Points on a hilly landscape, in no order, each with its height.
From any point a ball takes the steepest step (drop divided by distance) to one of its 2 nearest points. It stops when none of these is lower. Distance is the straight distance between rows; heights are no part of it.
rupa: [ 96 121 101 121 103 131 156  97 138 117 104 101 121 128 126 133 124 125
 142  87 155 109 210 163]  height 2.51
Zimu: [100 149 110 133 145 172 123  90 124  99 194  93 120 156 138  96 117 140
 159 108 131 133 105 123]  height 4.36
sibes: [166 157  99 186 109 174 175 172 112 142 118 122 170 133 139 152 134 132
 100 184  89 142 101 101]  height 3.85
gito: [134 132  93 128  68 134 140 137 130 154 122 139 157 115 126 184  89 130
 109  91 136 167 218 111]  height 3.19
lani: [ 99 116 136 161 152 176 125 177  83  96 160  94 118 111 187  94 156 132
 177 140 125 132  84 110]  height 3.32
semus: [173 173 113 147 140 152 116 128 123 150 153 146 136 146  95 106 157 148
  71 172  88 151  42  90]  height 2.19
pob: [130 123 160 138 139 115  92 108 123  82 166 127 108 167 125 114 117 149
 161 141 133 152  99 133]  height 4.25
Mel: [167 171 134 121 150 154 136 163 148 113 180 108 172 140 121 131 129 148
  91 175  59 153  83  76]  height 2.57
Galis: [147 125 108 176 125 170 144 119 141  99 157 108 132 175 184 160 114 119
 124 125 134 117 172 155]  height 7.94
luze: [111 122 133 166  74 140 119 130  92 177  80 146 131  91  74 115 109 153
 150  90 129 163 101 118]  height 4.66
zezo: [127 134  83  87 144 117 133 108 161 158 163 137 135 125 148 142 122 105
  88 105 104  89 184 124]  height 4.13
dega: [141 124 136 119 103  79 143 132 137 118  83 168  96 131  59 141 143 139
 117 183 137 138 142 169]  height 8.29
vuri: [113 129 129 143  92 134 158 110 123  96  97 111 127 137  84 131 123 159
 173 150 147 142 137 166]  height 4.47
Dut: [ 98  98 158 167 148 150 105 169  82  87 134 102  87 125 178  87 167 136
 185 133 141 128  81 137]  height 2.83
Ruf: [ 91 125  91 183  97 192 146 108  91 162 107 105 138 124 156 120 109 121
 163  72 148 120 133 132]  height 6.49
lubod: [100 107 109 188 115 170 139 134  88 154  95 117 120 119 179 119 133 117
 160  93 140 104 123 139]  height 6.34
boko: [102 136 101  65 153  78 135  82 176 136 127 141 108 125 127 138 136  75
  91 101 144  78 202 147]  height 5.66
silug: [124 112 185 123 134  92  96 128 105 140 131 157 108  99  87  98 145 154
 136 160 113 144  56 123]  height 4.77
subo: [116 113 128 170 153 155  89 129 100 134 148 118 101 139 161  94 127 129
 150  87 140 103  96 131]  height 5.91
Vofu: [166 131 135  71 106  76  99 138 136 194 109 194 168  91  62 159 114 116
  65 126 140 177 120  78]  height 5.67
Figed: [109 121 117 109 125 148 168 167 113 150 113  95 165  65 133 126 106 143
 158 125  86 125 146  92]  height 7.52
dife: [119 129  78  97 117 113 145 114 154 139 138 129 128 125 137 155 122 109
  96 101 128  98 231 143]  height 3.74
vibo: [117 152 117 139 149 144 138 114 116  80 158 127  88 159  87 100 162 135
 141 188 137 123  83 155]  height 5.82
nofe: [119 116 136 136 129 120 141 148 113 130 102 125 113 104 110 126 136 158
 156 155 108 123 119 134]  height 7.87
faf: [ 91 130  71 143  75 169 189 124 113 145  93 114 163 110 162 168 118 107
 144 108 155 129 217 154]  height 2.46
donop: [ 92 115 147 103 160 104 145 129 134  91  66  82  69 112 137  98 170 125
 145 117 154  70 162 157]  height 3.40
Vav: [128 130  93 110 115 113  99 123 111 206 102 185 122 106  79 123 120 101
  90  73 150 120 147 118]  height 4.73
sug: [ 94 107 117 106 107  90 144 149 121 136  39 135  82  89 107 139 147 112
 130  87 168 104 206 153]  height 6.01
reli: [126 108 151 191  85 139 138 157  98 135  76 138 122 114 118 130 120 155
 164 132 126 156 104 140]  height 4.12
guz: [108 140  93 182  80 191 158 101  99 158 135  97 176 125 155 145  92 130
 155  94 127 151 141 114]  height 6.65
roz: [116 100 141 119 111  88  94 112 140 142  86 133 100 127 144 145 107 118
 122  56 161 120 193 145]  height 3.79
dolof: [151 146 161  86 171 112  86 109 150  90 229 144 142 165 157 110 136 111
 126 174 132 158  50  92]  height 4.00
ragev: [139 137 122  67 123  86  96 108 143 195 142 165 175  88  93 148  95 111
  84  95 121 147 138  80]  height 5.69
Vasu: [119  94 171 120 169 104  81 134 122  94 148 106  89 137 185 111 126 136
 151 100 137 115 117 125]  height 1.47
Pib: [106 133 111  82 168  80 136 100 162 122 105 132  88 133 107 125 152  83
 100 125 149  67 169 161]  height 5.48
dil: [134 159  87 103 114 148 131 152 138 192 142 120 189  84 114 138 102 133
  91  93  76 140 155  74]  height 7.26
Vuni: [100 138 143 117 147 108 140  97 135  64 105 105  78 149  81 100 163 134
 155 156 163 104 129 185]  height 5.24
dezef: [119 116 126 168 174 121 111 127 125 114 119 135  67 163 145 106 165  92
 110 111 149  77 117 163]  height 6.28
mukim: [134 151  92 151  71 160 189 126 121 115  93 120 164 136 100 169 108 147
 149 163 152 155 165 155]  height 3.07
nadi: [150 117 152 133  87  98 118 146 134 143  88 164 121 119  82 145 113 150
 135 127 124 178 129 123]  height 2.35
Pep: [165 125 103 156 112 140 148 194 128 163 107 146 170 105 147 168 108 126
  97 132  87 139 162 100]  height 6.84
gadef: [117 103 143  83 131  80 104 110 137 149 114 132 118 108 114 123 104 125
 137  95 134 125 149 127]  height 3.10
tasig: [129 145 111 129 142 147 107  94 131 157 169 121 135 141 117 108 106 138
 124  99 116 128 105 108]  height 4.88
kip: [171 146 149 178  72 128 124 160 112 184  88 183 145 110  63 119 147 154
  80 149  96 175  64  98]  height 3.57
dizu: [ 89 107 126 129 141 167 147 137 113 104 142  66 120 120 211 119 125 138
 172  96 134  94 156 135]  height 8.57
tori: [139 144 121  47 163  94 119 100 147 158 158 154 145 102 103 111 131 102
  99 170 106  99  78  99]  height 6.53
gozi: [129 112 119 105 117  83 103 139 121 181  78 189  99 111  81 137 137 101
  99  99 146 116 151 144]  height 4.60
Vumo: [108 136  95  45 134  87 127  70 169 156 146 148 133 124 113 149 115  85
  89 109 145 106 185 121]  height 5.81
Das: [108 135 117  48 146  89 106  58 156 181 145 157 150 115 115 116 110  82
  99 109 140  97 130 109]  height 5.93
reb: [140 152  99 153 109 152 118 123 105 195 115 144 139 112  78 105 135 151
 101 117 101 143  71 102]  height 2.62
ramo: [135 130  99 187 112 177 152 147 101 154 123 113 157 119 159 135 119 132
 141 131 111 129 116 114]  height 4.64
virok: [165 150 141  88 111 101  88 112 147 206 146 156 211 101  98 153 103 119
  66  82 108 170 109  56]  height 5.60
taf: [ 74 139  83 113 131 136 161 114 124 134  72 101 100 105  98 107 151 106
 140  90 153  75 196 152]  height 5.68
Vil: [129 107 166  95 185  78  89 107 147  95 140 138  89 150 159 113 144  94
 122 136 148  95 113 146]  height 2.53
Sotaf: [154 143 113 174  95 148 161 105 138  84 115 122 138 186 112 150 114 139
 139 154 158 142 160 184]  height 5.73
segez: [139 120 111 162 100 156 176 190 113 171  95 121 194  90 165 178 107 122
 130 134  89 145 153 103]  height 6.64
fari: [150 139 111 178 135 173 136 130 135  68 177 115 129 189 176 143 132 129
 133 151 136 130 133 151]  height 7.70
fuv: [133 137 114  88  86  95 129 155 118 168  86 175 128  79  39 143 124 140
 107 135 131 164 138 108]  height 5.49
Mezad: [129 142  93 173  81 168 158 159  99 186  91 130 172  95 116 150 115 135
 119 111 114 154 143  95]  height 6.25
Vavi: [136 154 161  98 156 128 112 142 116 143 176 129 151  97  81  92 155 150
 108 178  76 147  33  77]  height 6.89
zag: [ 99 125  82 134  78 129 129 138 106 172  82 160 114  96  97 153 117 109
 114  77 167 140 197 131]  height 5.99
butun: [ 87 131 110 151 164 168 133 156 101  72 160 101  73 138 155  77 194 122
 175 150 154 100  93 152]  height 4.70
fis: [121 119 173 115 157  90  98 119 116 116 151 156  90 127  99  87 171 134
 129 180 124 119  50 138]  height 5.13
sak: [153 155 143  74 162 113 110  88 168  85 207 139 140 176 143 127 112 110
 117 176 129 149  85  91]  height 4.32
Gik: [101  95 176 111 145  88 104 131 123 102  58 101  63 112 144 101 158 139
 146  93 150  88 141 150]  height 3.75
kir: [141 159  91 129 132 167 126 147 133 184 158 111 178 106 136 125 112 134
  86  99  68 127 116  73]  height 7.13
Zam: [143 128 171  76 153  98  66  73 154 145 181 148 178 115 140 106  96  98
 122 143 128 144  38  70]  height 5.28
dus: [119 114 123 177  71 141 129 130  99 155  74 137 126 116 109 135 102 138
 162  87 148 162 132 140]  height 4.46
pazo: [127 157  94 161 151 180 143 106 139  85 167 118  99 186 127 118 157 108
 125 145 151 100 123 168]  height 6.42
rozu: [137 144  77 178 105 183 184 162  95 165  96 120 163 122 142 149 137 119
 122 160 113 131 123 127]  height 4.31
merob: [154 104 148 109 162  88 115 158 153 111 142 129 116 140 162 143 121 123
 122 149 106 113 133 135]  height 3.78
lisol: [140 137 141  93 119  95 115 137 123 181 105 160 145  83  51 124 123 142
 111 142 102 150 105  99]  height 5.33
giz: [108 134  65 113  88 136 168 122 136 123 108 126 138 113 127 170 127 108
 114 107 146 120 252 154]  height 3.31
bekep: [ 99 133 130 111  85 111 142  91 130 117  98 112 130 130  69 125 103 161
 177 108 154 157 158 147]  height 4.08
Ber: [153 136 172 114 133 100 106 130 133 156 134 149 155 106  81 113 125 143
 112 154  88 155  72  90]  height 5.12
Faki: [108 139 149 120 173 103 104  83 141  79 148 143  69 173 104  93 176 102
 126 163 167 101  81 159]  height 5.74
dape: [129 108 164  99 179 107  87 132 145  97 192 115 120 136 183 117 116 131
 143 119 115 124 115 105]  height 0.65
tizit: [152 119 136 201 128 170 117 180 105 146 130 126 161 130 175 139 120 130
 125 126  94 142  99  93]  height 5.00
sof: [ 71 110 113 139 125 189 182 116 104 117 119  56 136 114 212 120 130 117
 183  99 150 100 166 144]  height 8.66
vima: [129 127  98 164 133 156 152 140 112 122 103 122 109 144 142 128 144 116
 134 146 126  91 140 160]  height 6.83
Sozar: [ 74 119  81 105  94 135 173 116 132 126  88 100 127  95 130 153 132 108
 133  83 157 104 250 156]  height 2.94
fogu: [108 117 140  61 160  98  98  84 138 162 148 141 124 104 119  99 117 108
 131 115 126  93 103 108]  height 6.04
rez: [149 100 124 111 139  98 104 165 128 177 114 153 126  94 147 145 114 121
 102  86 114 106 159 120]  height 4.35
zuz: [146 115 146 125 169 132 123 178 142  74 185 100 130 135 197 139 115 144
 145 147  94 131 136 111]  height 0.84
kiku: [132 141 133  85 136  97 114  73 156 123 166 124 140 152 114 126  97 122
 128 128 128 135 122 122]  height 5.18
pizu: [ 81 108 123 164 146 156 113 130 107 136 108 103  88 125 162  92 144 123
 158  80 148  89 118 140]  height 6.13
suven: [ 96 122 152  69 138  78 107  64 149 119 131 118 117 129 109 113 102 123
 152  95 156 114 147 139]  height 3.38
Kazum: [103 102 119 130  83 109 122 120 134 125  68 132  97 121 144 168 123 106
 113  55 178 127 232 162]  height 3.46
begod: [155 144 102 140 125 145 172 144 144  96 139 110 156 147 124 153 115 144
 125 185 105 139 151 137]  height 3.45
Nur: [117 111 130 118 125  97 100  93 150 147 133 136 106 136 162 148 110 109
 106  60 137 105 190 140]  height 4.06
Dopov: [102 113 147 139 108 145 166 128 116  80  78  72 121 130 165 131 123 141
 183 132 165 122 162 175]  height 2.48
Miz: [134 132 110 115 131 141 142 181 123 181 126 118 176  72 125 142 106 132
 118 110  76 127 154  81]  height 7.37
Sarer: [129 141 138 108 168  98 132  97 164  67 145 136  89 180 115 134 151 106
 112 165 151  97 131 172]  height 2.56
bero: [116 134 139  85 181 100 109  76 166  75 158 128  89 175 145 116 148  86
 117 140 157  87 118 154]  height 1.93
tif: [138 128 132 184  84 164 169 175 100 171  83 127 192  95 132 154 109 129
 136 134  91 172 109  94]  height 6.43
sogu: [133 116 166 134 105 103 132 133 144  55  73 104 100 158 146 153 122 145
 159 125 167 132 169 180]  height 0.99
Vago: [120 109 144 165  64 150 175 139 111 135  87  99 175 117 179 176  84 137
 178  99 139 177 170 130]  height 6.69
Botop: [137 108 118  87 126  89  89 136 137 192 127 175 142  97 142 160 116  95
  74  72 134 114 192 118]  height 4.14
Vilef: [114 139  84 132 143 190 187 147 132  86 160  92 130 142 174 126 136 127
 146 163 117  94 146 148]  height 7.30
Dezo: [162 139 157  87 141 106  80  74 152 173 162 163 185 130 126 121 100 105
  84 134 131 139  40  63]  height 5.39
mogak: [154 145 135 106 173 131 132 141 155  76 205 109 138 157 163 135 117 136
 128 164 104 133 124 108]  height 1.81
tuta: [105 113 136 127 119 117 153 137 123  93  71 101  94 123 139 122 143 133
 162 120 149  98 169 163]  height 2.97
tipom: [117 129 146 148 116 130 155 117 124  63  92 102  99 151 103 126 152 149
 165 163 159 124 134 187]  height 4.87
rak: [ 98 121 119  79  92  79 121 123 134 139  82 158 104 103  67 157 114 120
 118  91 173 148 208 139]  height 2.47
natod: [158 120 150 189 138 151  91 154 111 155 146 138 144 144 152 118 122 139
 117 111 106 142  72  94]  height 5.34
pud: [134 152  79 176  86 189 147 103 126 172 144 105 171 135 150 148  97 128
 111  85 101 149 145 102]  height 6.80
limu: [139 100 135 126 129 121 113 144 144 134 140 115 134 123 192 152  97 134
 126  90 105 121 184 130]  height 2.49
nubeg: [ 92 124 122  77 118  72 120 100 135 143  77 148  92 109  70 130 136  97
 115  79 175 116 187 147]  height 2.68
zege: [129 116 131 134 162 142 106 153 105 151 147 136 109 111 125  93 150 135
 135 133  95 112  73 115]  height 4.11
Beme: [149  83 165 101 185  88  74 141 127 166 130 163 103 107 162 110 140  98
  99  94 130  67 103 136]  height 4.83
tovu: [101 103 158  95 148 106  88  68 149 117 162 105 109 141 183 125 107 118
 144  58 144 110 155 135]  height 3.98
mirak: [112 122 110 190 140 150 128 132 115 122  89 127  84 155 143 114 160 103
 132 108 157  78 134 168]  height 6.57
tumed: [114 106 166 137 120 125 133 144 129  63 101  82 117 138 162 139 116 160
 181 135 142 135 153 158]  height 1.89
Motep: [ 98 126 138  98 123 101 134  83 141  97 124  91 117 127 101 118 102 157
 175 107 144 135 157 147]  height 3.73
zaf: [147 107 155 165 158 139  66 128 107 147 167 136 115 144 152 104 121 137
 130  88 120 130  78 108]  height 5.64
tirev: [123 154  85 138  89 165 178 113 132 121 129 101 168 134 109 154 105 140
 139 140 128 141 171 134]  height 2.59
dolit: [ 98 133 153 114 160  89 116  68 149  74 112 111  70 160  90  95 161 105
 146 131 176 100 110 173]  height 5.50
zef: [142 116 156 106 152  97 107  99 170  78 177 116 114 175 175 145 111 125
 126 123 139 120 160 150]  height 2.36
Tutar: [137 110 152 136 137 114 116 107 148  86 141 113 109 163 164 143 103 134
 145  97 139 123 162 154]  height 3.05
Kalu: [128 112 141 124  56  92 136 142 129 126  74 157 120 103  63 159 100 150
 151 118 156 189 163 138]  height 1.87
Pitek: [141 148  93 165 139 196 175 153 127  80 173  97 141 169 178 146 136 130
 137 177 127 125 134 143]  height 7.49
Rese: [117 105 166 119 139  67 104 133 135 116  46 149  56 123 116 117 154 111
 123 100 159  96 143 170]  height 4.10
Kudo: [101 122 138 147 120 173 161 109 114  47 115  62 128 145 169 115 140 147
 188 136 169 126 145 175]  height 2.93
molo: [125 130 114 161  76 156 208 141 104 117  67 125 146 118 104 155 137 138
 167 186 143 154 134 167]  height 3.59
zapo: [ 92 125 141 159 130 172 129 121  99  43 154  78 117 161 169 111 140 143
 198 132 165 137 120 162]  height 3.35
varam: [100 136 109 128 142 156 117  70 125 131 165  99 117 150 135 103 117 131
 149  88 131 103 132 127]  height 4.62
Fotal: [119 130 119 174  84 170 171 121 110 127 109  91 173 120 146 150  90 145
 181 123 129 171 143 123]  height 6.81
Vog: [109 122 118 128 118 153 155 140 113 126 120  95 139 105 134 127 114 150
 166 138 110 128 139 120]  height 7.68
gokor: [135 110 120 160  94 126 155 146 133  94  64 127 114 154 159 173 124 119
 134 128 164 122 197 184]  height 2.60
razi: [168 155 152 144 106 129 117 142 118 181 116 161 150 109  55 109 165 165
  63 162  79 164  38  87]  height 3.33
gibel: [125 145 115  60 193 129 116 129 135 149 171 141 120 100 112  81 152 110
 113 165 103  87  66  98]  height 6.36
Fefa: [155 125 128  92 108  65 146 151 150 130  84 174 117 118  75 159 120 132
 101 162 133 150 172 141]  height 8.47
tiluv: [171 155 167  84 126 105  83  94 153 188 147 148 209 117  97 129 104 120
  68 107 107 173  53  51]  height 5.52
rinu: [173  97 187 100 156  66  90 138 152 108 142 155 119 146 146 140 117 126
 117 164 118 133 107 135]  height 4.39
rut: [159 135 125 114 129 124 125 189 126 187 119 136 175  69  96 139 120 141
  99 128  69 140 115  80]  height 7.23
met: [135 129 100  96 170 115 129 134 152 126 162 133 110 133 164 129 128 111
  99 128 102  80 155 132]  height 4.50
Turo: [147 167 112 152 133 174 120 134 113 140 160 112 141 143 108 107 145 154
 109 155  87 152  51  88]  height 1.56
napat: [143 151 172 135 140 120 105 134 116  97 182 145 115 143  93  98 165 158
 127 201 110 166  42 112]  height 2.92
nedib: [102 109 162 145 153 138  86 142 100  72 149  95  83 148 181  88 155 136
 174 103 163 124 105 140]  height 2.22
Ref: [154 101 192  85 159  56  76  95 158 119 144 157 136 138 146 134 102 107
 126 148 138 140  94 124]  height 4.79
vazo: [155 100 136 128 132  99 128 170 144 120 114 125 129 123 161 157 105 138
 131 132 105 128 170 137]  height 3.13
kazir: [130 102 136 103 166 110  84 139 129 175 134 146 129  99 156 117 119 112
 112  81 110  83 127 120]  height 4.58
nanol: [108 133 119 137 143 178 131 119 129  67 198  88 123 155 184 111 128 136
 177 113 138 126 138 130]  height 4.02
Kon: [112 114 154  77 172 118 104 106 163  61 198  99 111 155 186 121 114 130
 151 115 131 118 148 131]  height 1.52
gor: [129 121 146 121 128  99 132 123 129 107 107 137  92 140  87 116 141 148
 140 164 126 122 120 158]  height 8.08
mogoz: [128 111 135 116 120  82 117 135 125 141  72 162  82 119  92 127 142 121
 121 116 146 112 139 157]  height 4.41
Gusu: [139 114 157 174 106 128 148 153 119  88 108 129 114 142 112 133 138 165
 155 190 122 149 105 159]  height 2.23
baf: [145 148 155  64 163 110 101 114 136 158 165 145 165  99 103  96 145 118
 102 169  89 124  33  78]  height 6.70
siter: [157 127 191 120 147  96  92 121 134 121 162 141 148 136 107 123 116 146
 125 158 102 164  61  98]  height 5.35
dupo: [151 145 129 118 131 106 108 102 124 174 124 176 123 135  74 109 145 124
  91 150 117 128  69 124]  height 3.34
vapof: [104 128 113  76 179 105 152 127 155 104 111 108  88 121 114 110 161 113
 128 146 125  67 159 158]  height 5.21
mabev: [132 172 106  68 175 132 124  79 169 102 208 140 123 169 131 112 125  99
 106 169 124 111  78 117]  height 4.65
feg: [135 151 101 169 125 164 167 114 134  74 130 121 113 177 114 129 144 131
 136 173 153 113 128 183]  height 6.12
Ladu: [197 150 177  95 150 105  91 137 161 174 153 164 217 121 111 132 143 115
  40 155  94 145  28  54]  height 2.75
Lir: [166 116 126 153 120 124 137 208 107 171  95 149 161  85 119 154 129 137
  98 140  83 129 128 102]  height 7.04
Zem: [101 121  95 154 133 179 164 112 145  96 153  82 125 148 219 132 133 113
 138 104 135  83 192 163]  height 8.31
ren: [114 133  68 162  80 164 152 143  92 187  88 146 146 112 114 150 118 113
 110  92 146 136 171 118]  height 6.11
zoved: [149 118 187 100 158  88  71  91 143 127 175 157 150 146 131 115 107 123
 126 145 128 156  58  98]  height 5.08
Doza: [153 137 121 136 156 126 106 126 125 159 142 154 120 141 109 104 144 129
 103 136 114 116  81 118]  height 3.71
Pepit: [144 124 167 185  74 134 129 151 114 140 101 129 160 111 104 139  97 158
 150 121  98 194  99  99]  height 3.16
Zuda: [154 124 114 126  98 118 125 140 143 158 145 139 169 111 137 174  85 131
  99  92 101 155 197  96]  height 3.52
nipi: [106 114 139  73 126  62  93  90 129 171  94 167 118 105  85 124 119 102
 128  78 166 127 148 135]  height 2.87
Kedun: [ 99 135  90 144 155 178 156 154 103 128 136 109  99 112 140  93 160 133
 148 154 117  97 101 127]  height 4.05
Fev: [177 166 157  85 164 127 110 141 158 168 171 133 208 121 121 127 135 126
  39 141  69 151  49  42]  height 2.41
Zak: [137 150  80 142 118 177 144 122 139 163 164 108 169 126 153 144 100 129
 105  99  81 125 160  87]  height 6.96
Ginaf: [141 118 143 173  76 127 180 158 114 113  72 140 132 114  97 149 137 158
 156 196 127 163 123 155]  height 3.09
lebi: [120 105 110 143  72 120 152 153 127 117  52 140 112 128 136 179 121 110
 126  99 182 138 220 170]  height 3.12
suvuz: [121 105 172 110 164 104  90 142 107 148 135 140 109  99 121  88 142 140
 141 127 109 108  70 118]  height 4.45
nez: [159 128 149 164 120 125 116 102 137  85 157 122 123 191 122 136 112 147
 137 150 138 158 112 147]  height 4.74
tel: [114 111 141 123 124 122 106  82 156 107 167  90 124 150 172 133  95 137
 152  73 130 132 175 139]  height 3.60
bopa: [110 136 135 172 133 157 112 140  90 111 155 134  95 128 104  77 172 156
 151 167 127 144  49 127]  height 5.83
Kilab: [153 133 136 159  90 123 117 135 122 160 111 147 153 120  91 147  98 153
 124 111 108 182 116 100]  height 2.76
Lasuv: [ 86 138  94  92 151 127 174 118 138 111 104  95 101 110  96 104 150 124
 142 131 135  76 174 152]  height 5.47
muviv: [146 113 164 117 182  93  82 119 141  96 165 158  94 174 153 107 149 103
 115 158 148 108  81 138]  height 3.11
rek: [167 117 154 122 190 109  79 138 131 130 175 171 111 158 153 106 147 104
  99 159 128 107  53 116]  height 3.69
vuv: [147 115  97 131 114 122 106 138 143 185 140 156 155 115 158 166 103 110
  76  75 108 123 193 114]  height 3.86
Vive: [103 133 126 138 191 123 104 111 135  89 147 137  59 162 133  86 180  85
 117 130 160  75  90 153]  height 6.00
bisug: [155 116 136  84 111  92  83 131 128 201 118 199 157  92  96 150 109 111
  79  87 146 150 140 100]  height 5.75
tov: [158 164 121 124 111 127 114 107 122 196 120 160 155 126  58 107 149 148
  72 139 104 155  48  95]  height 2.98
kaz: [124 150 117  85 158 123 122  72 164 103 191 123 124 160 129 118 114 107
 124 139 132 103 120 133]  height 4.93
devar: [123 137  88 156 133 177 199 148 119 103 109 104 140 138 158 145 142 115
 144 182 127 102 148 162]  height 7.08
Tugop: [139 118 144 137  98  98 132 120 145  98  89 129 108 153 128 160 110 137
 136 114 159 134 180 179]  height 1.82
Vora: [122 131 106 110 166 123 150 152 142 116 133 111  98 122 144 114 146 124
 126 146 109  78 146 145]  height 4.89
vefed: [107 127 146 145 152 125 109 123 107  99 140 131  80 136 105  84 174 142
 146 158 138 109  77 150]  height 5.51
galo: [174 145 132 188  99 143 148 124 140  83 139 126 143 189 116 153 112 152
 132 172 130 169 127 148]  height 5.26
lif: [168 142 152 166  90 129 126 141 121 158 112 157 154 135  78 128 121 153
 103 148 102 181  81 105]  height 3.17
zuvu: [ 99 107 128 144  79 136 182 145 100 122  26 102 122 113 174 161 131 112
 171 111 185 125 190 172]  height 6.35
Mobug: [145 114 143 137 149 134 117 152 151 111 180 104 146 133 193 146  97 132
 126 115  90 126 153 104]  height 1.75
misof: [ 85 123 107 130 172 161 145 134 112  98 136  99  83 127 145  83 172 122
 153 134 141  77 119 145]  height 4.40
Bagop: [142 133 167 111 160 106  87 112 133  78 198 142 112 158 120 109 152 131
 142 186 135 155  54 122]  height 3.53
Maneg: [113 128 134  76 184 112 105 111 130 141 147 146  97 117 112  81 148 104
 127 140 125  81  83 125]  height 6.19
kanu: [ 93 129  92 145 158 198 155 163 103 100 176  96 126 120 182  93 152 128
 171 145 120 112 108 111]  height 3.68
Dosu: [136 140 112  59 111  75 117 125 131 175 105 187 142  96  56 151 113 116
  87 126 138 163 156 101]  height 5.59
Rifed: [130 117 100 155 111 184 176 119 138  93 157  85 152 149 213 159 113 118
 143 128 128 111 194 164]  height 8.15
verop: [112 123  95 138  61 142 169 138 113 133  92 129 163 106 139 189 101 127
 144 105 159 164 219 137]  height 2.84
zot: [142 135 100 124  97 123 109 141 108 207 109 165 150  95  80 126 115 136
  92  78 123 152 121  94]  height 4.85
Kup: [128 117 176 173 104 130 135 162 110 102 127 136 114 115 106 119 157 174
 149 196 103 160  72 131]  height 1.22
tev: [152 130 139 101 140 106  93  91 149 156 164 142 152 139 126 126  97 126
 110 107 120 145 107  98]  height 5.10
teral: [109 134 147 158 132 151  99 100 110  64 170  93 106 169 132 105 129 145
 180 118 161 155  96 148]  height 3.80
rar: [ 87 133 115 177 134 187 157 135  81  84 123  97  99 140 144  92 174 132
 178 159 163 112  89 161]  height 5.01
katol: [ 96 113 119 127  95 121 175 156 124 113  13 109  92 102 140 147 152 107
 138 104 179 104 215 168]  height 6.17
suse: [139 149 104 178 109 174 132 141  98 161 122 126 142 128 104 111 140 153
 116 139  99 149  64 103]  height 2.18
lirid: [163 172 154  89 163 136 119 155 160 128 184 113 193 120 118 128 125 138
  77 158  55 157  68  44]  height 1.95
fara: [184 137 127 135 174 128  98 145 134 147 164 178 120 167 126 111 164 116
  66 183 106 112  58 117]  height 3.58
nali: [ 90 137 126 131 151 172 130 121 125  36 189  74 112 155 173  92 160 142
 188 119 169 126 128 151]  height 3.70
Kan: [131 139 104 145  63 141 123 145  91 195  84 159 143  89  70 128 112 145
 119  93 126 171 123  97]  height 4.80
fosi: [168 155 131 170 129 155 159 177 131 110 154 115 175 140 128 141 134 149
 100 186  72 159  92  88]  height 3.23
lipig: [110 107 126 160  67 156 179 133 112 121  65  96 148 126 187 174 100 115
 173 101 169 145 181 166]  height 6.50
lened: [144 107 176 204 101 143 133 165 104 123 104 130 148 123 145 144 113 149
 158 146 108 181  89 115]  height 3.64
dip: [101 119 101 133 108 123 143 142 106 157  62 141 103 101 101 127 136 118
 130  92 155 108 177 156]  height 5.86
resu: [192 153 128 146 141 128 117 139 131 166 140 176 137 165  94 119 158 137
  53 181  95 144  62 106]  height 2.85
Dozur: [149 149 171 162 116 122 127 145 113 117 153 148 131 126  81 111 156 175
 115 204  92 169  47 108]  height 2.27
lonod: [116 119 109 107  67 102 132 148 122 129  80 164 118 100  70 175  99 129
 123  97 176 176 203 127]  height 2.24
kubek: [ 94 106 114 124 150 155 143 128 143 105 144  81 101 125 213 126 132 120
 134  84 122  70 190 143]  height 8.45
Kegi: [155 141 124 116 153 134 154 147 150  89 172 110 137 139 122 133 125 154
 127 187  90 136 122 120]  height 2.66
Sot: [124 149 114 115 146 140 150 125 121 119 148 123 110 122  84 100 147 149
 139 182 106 118  94 132]  height 6.14
sul: [109 122  92 136  96 152 166 112 129 132 120  97 149 116 153 149 105 127
 148 105 131 126 195 145]  height 1.98

Where does a ball stop that starts at each point below?
Sotaf | sogu
tori | sul
kubek | Kalu
tev | sogu
sof | Kalu
Ruf | lirid
taf | sul
Faki | Kalu
zot | sogu
fis | Turo
gor | dip

Call two points neighbours if one is among the 2 nearest of the other. Go from one point of each pair to the other, from neighbour to neighbour, staying as low as possible. Name the highest point that can't be avoided.
dape, sogu | Nur
Kalu, Ber | siter
Kilab, Turo | kip
lirid, vefed | tiluv
sul, Kup | molo
Kalu, bero | rek
zuz, sul | begod
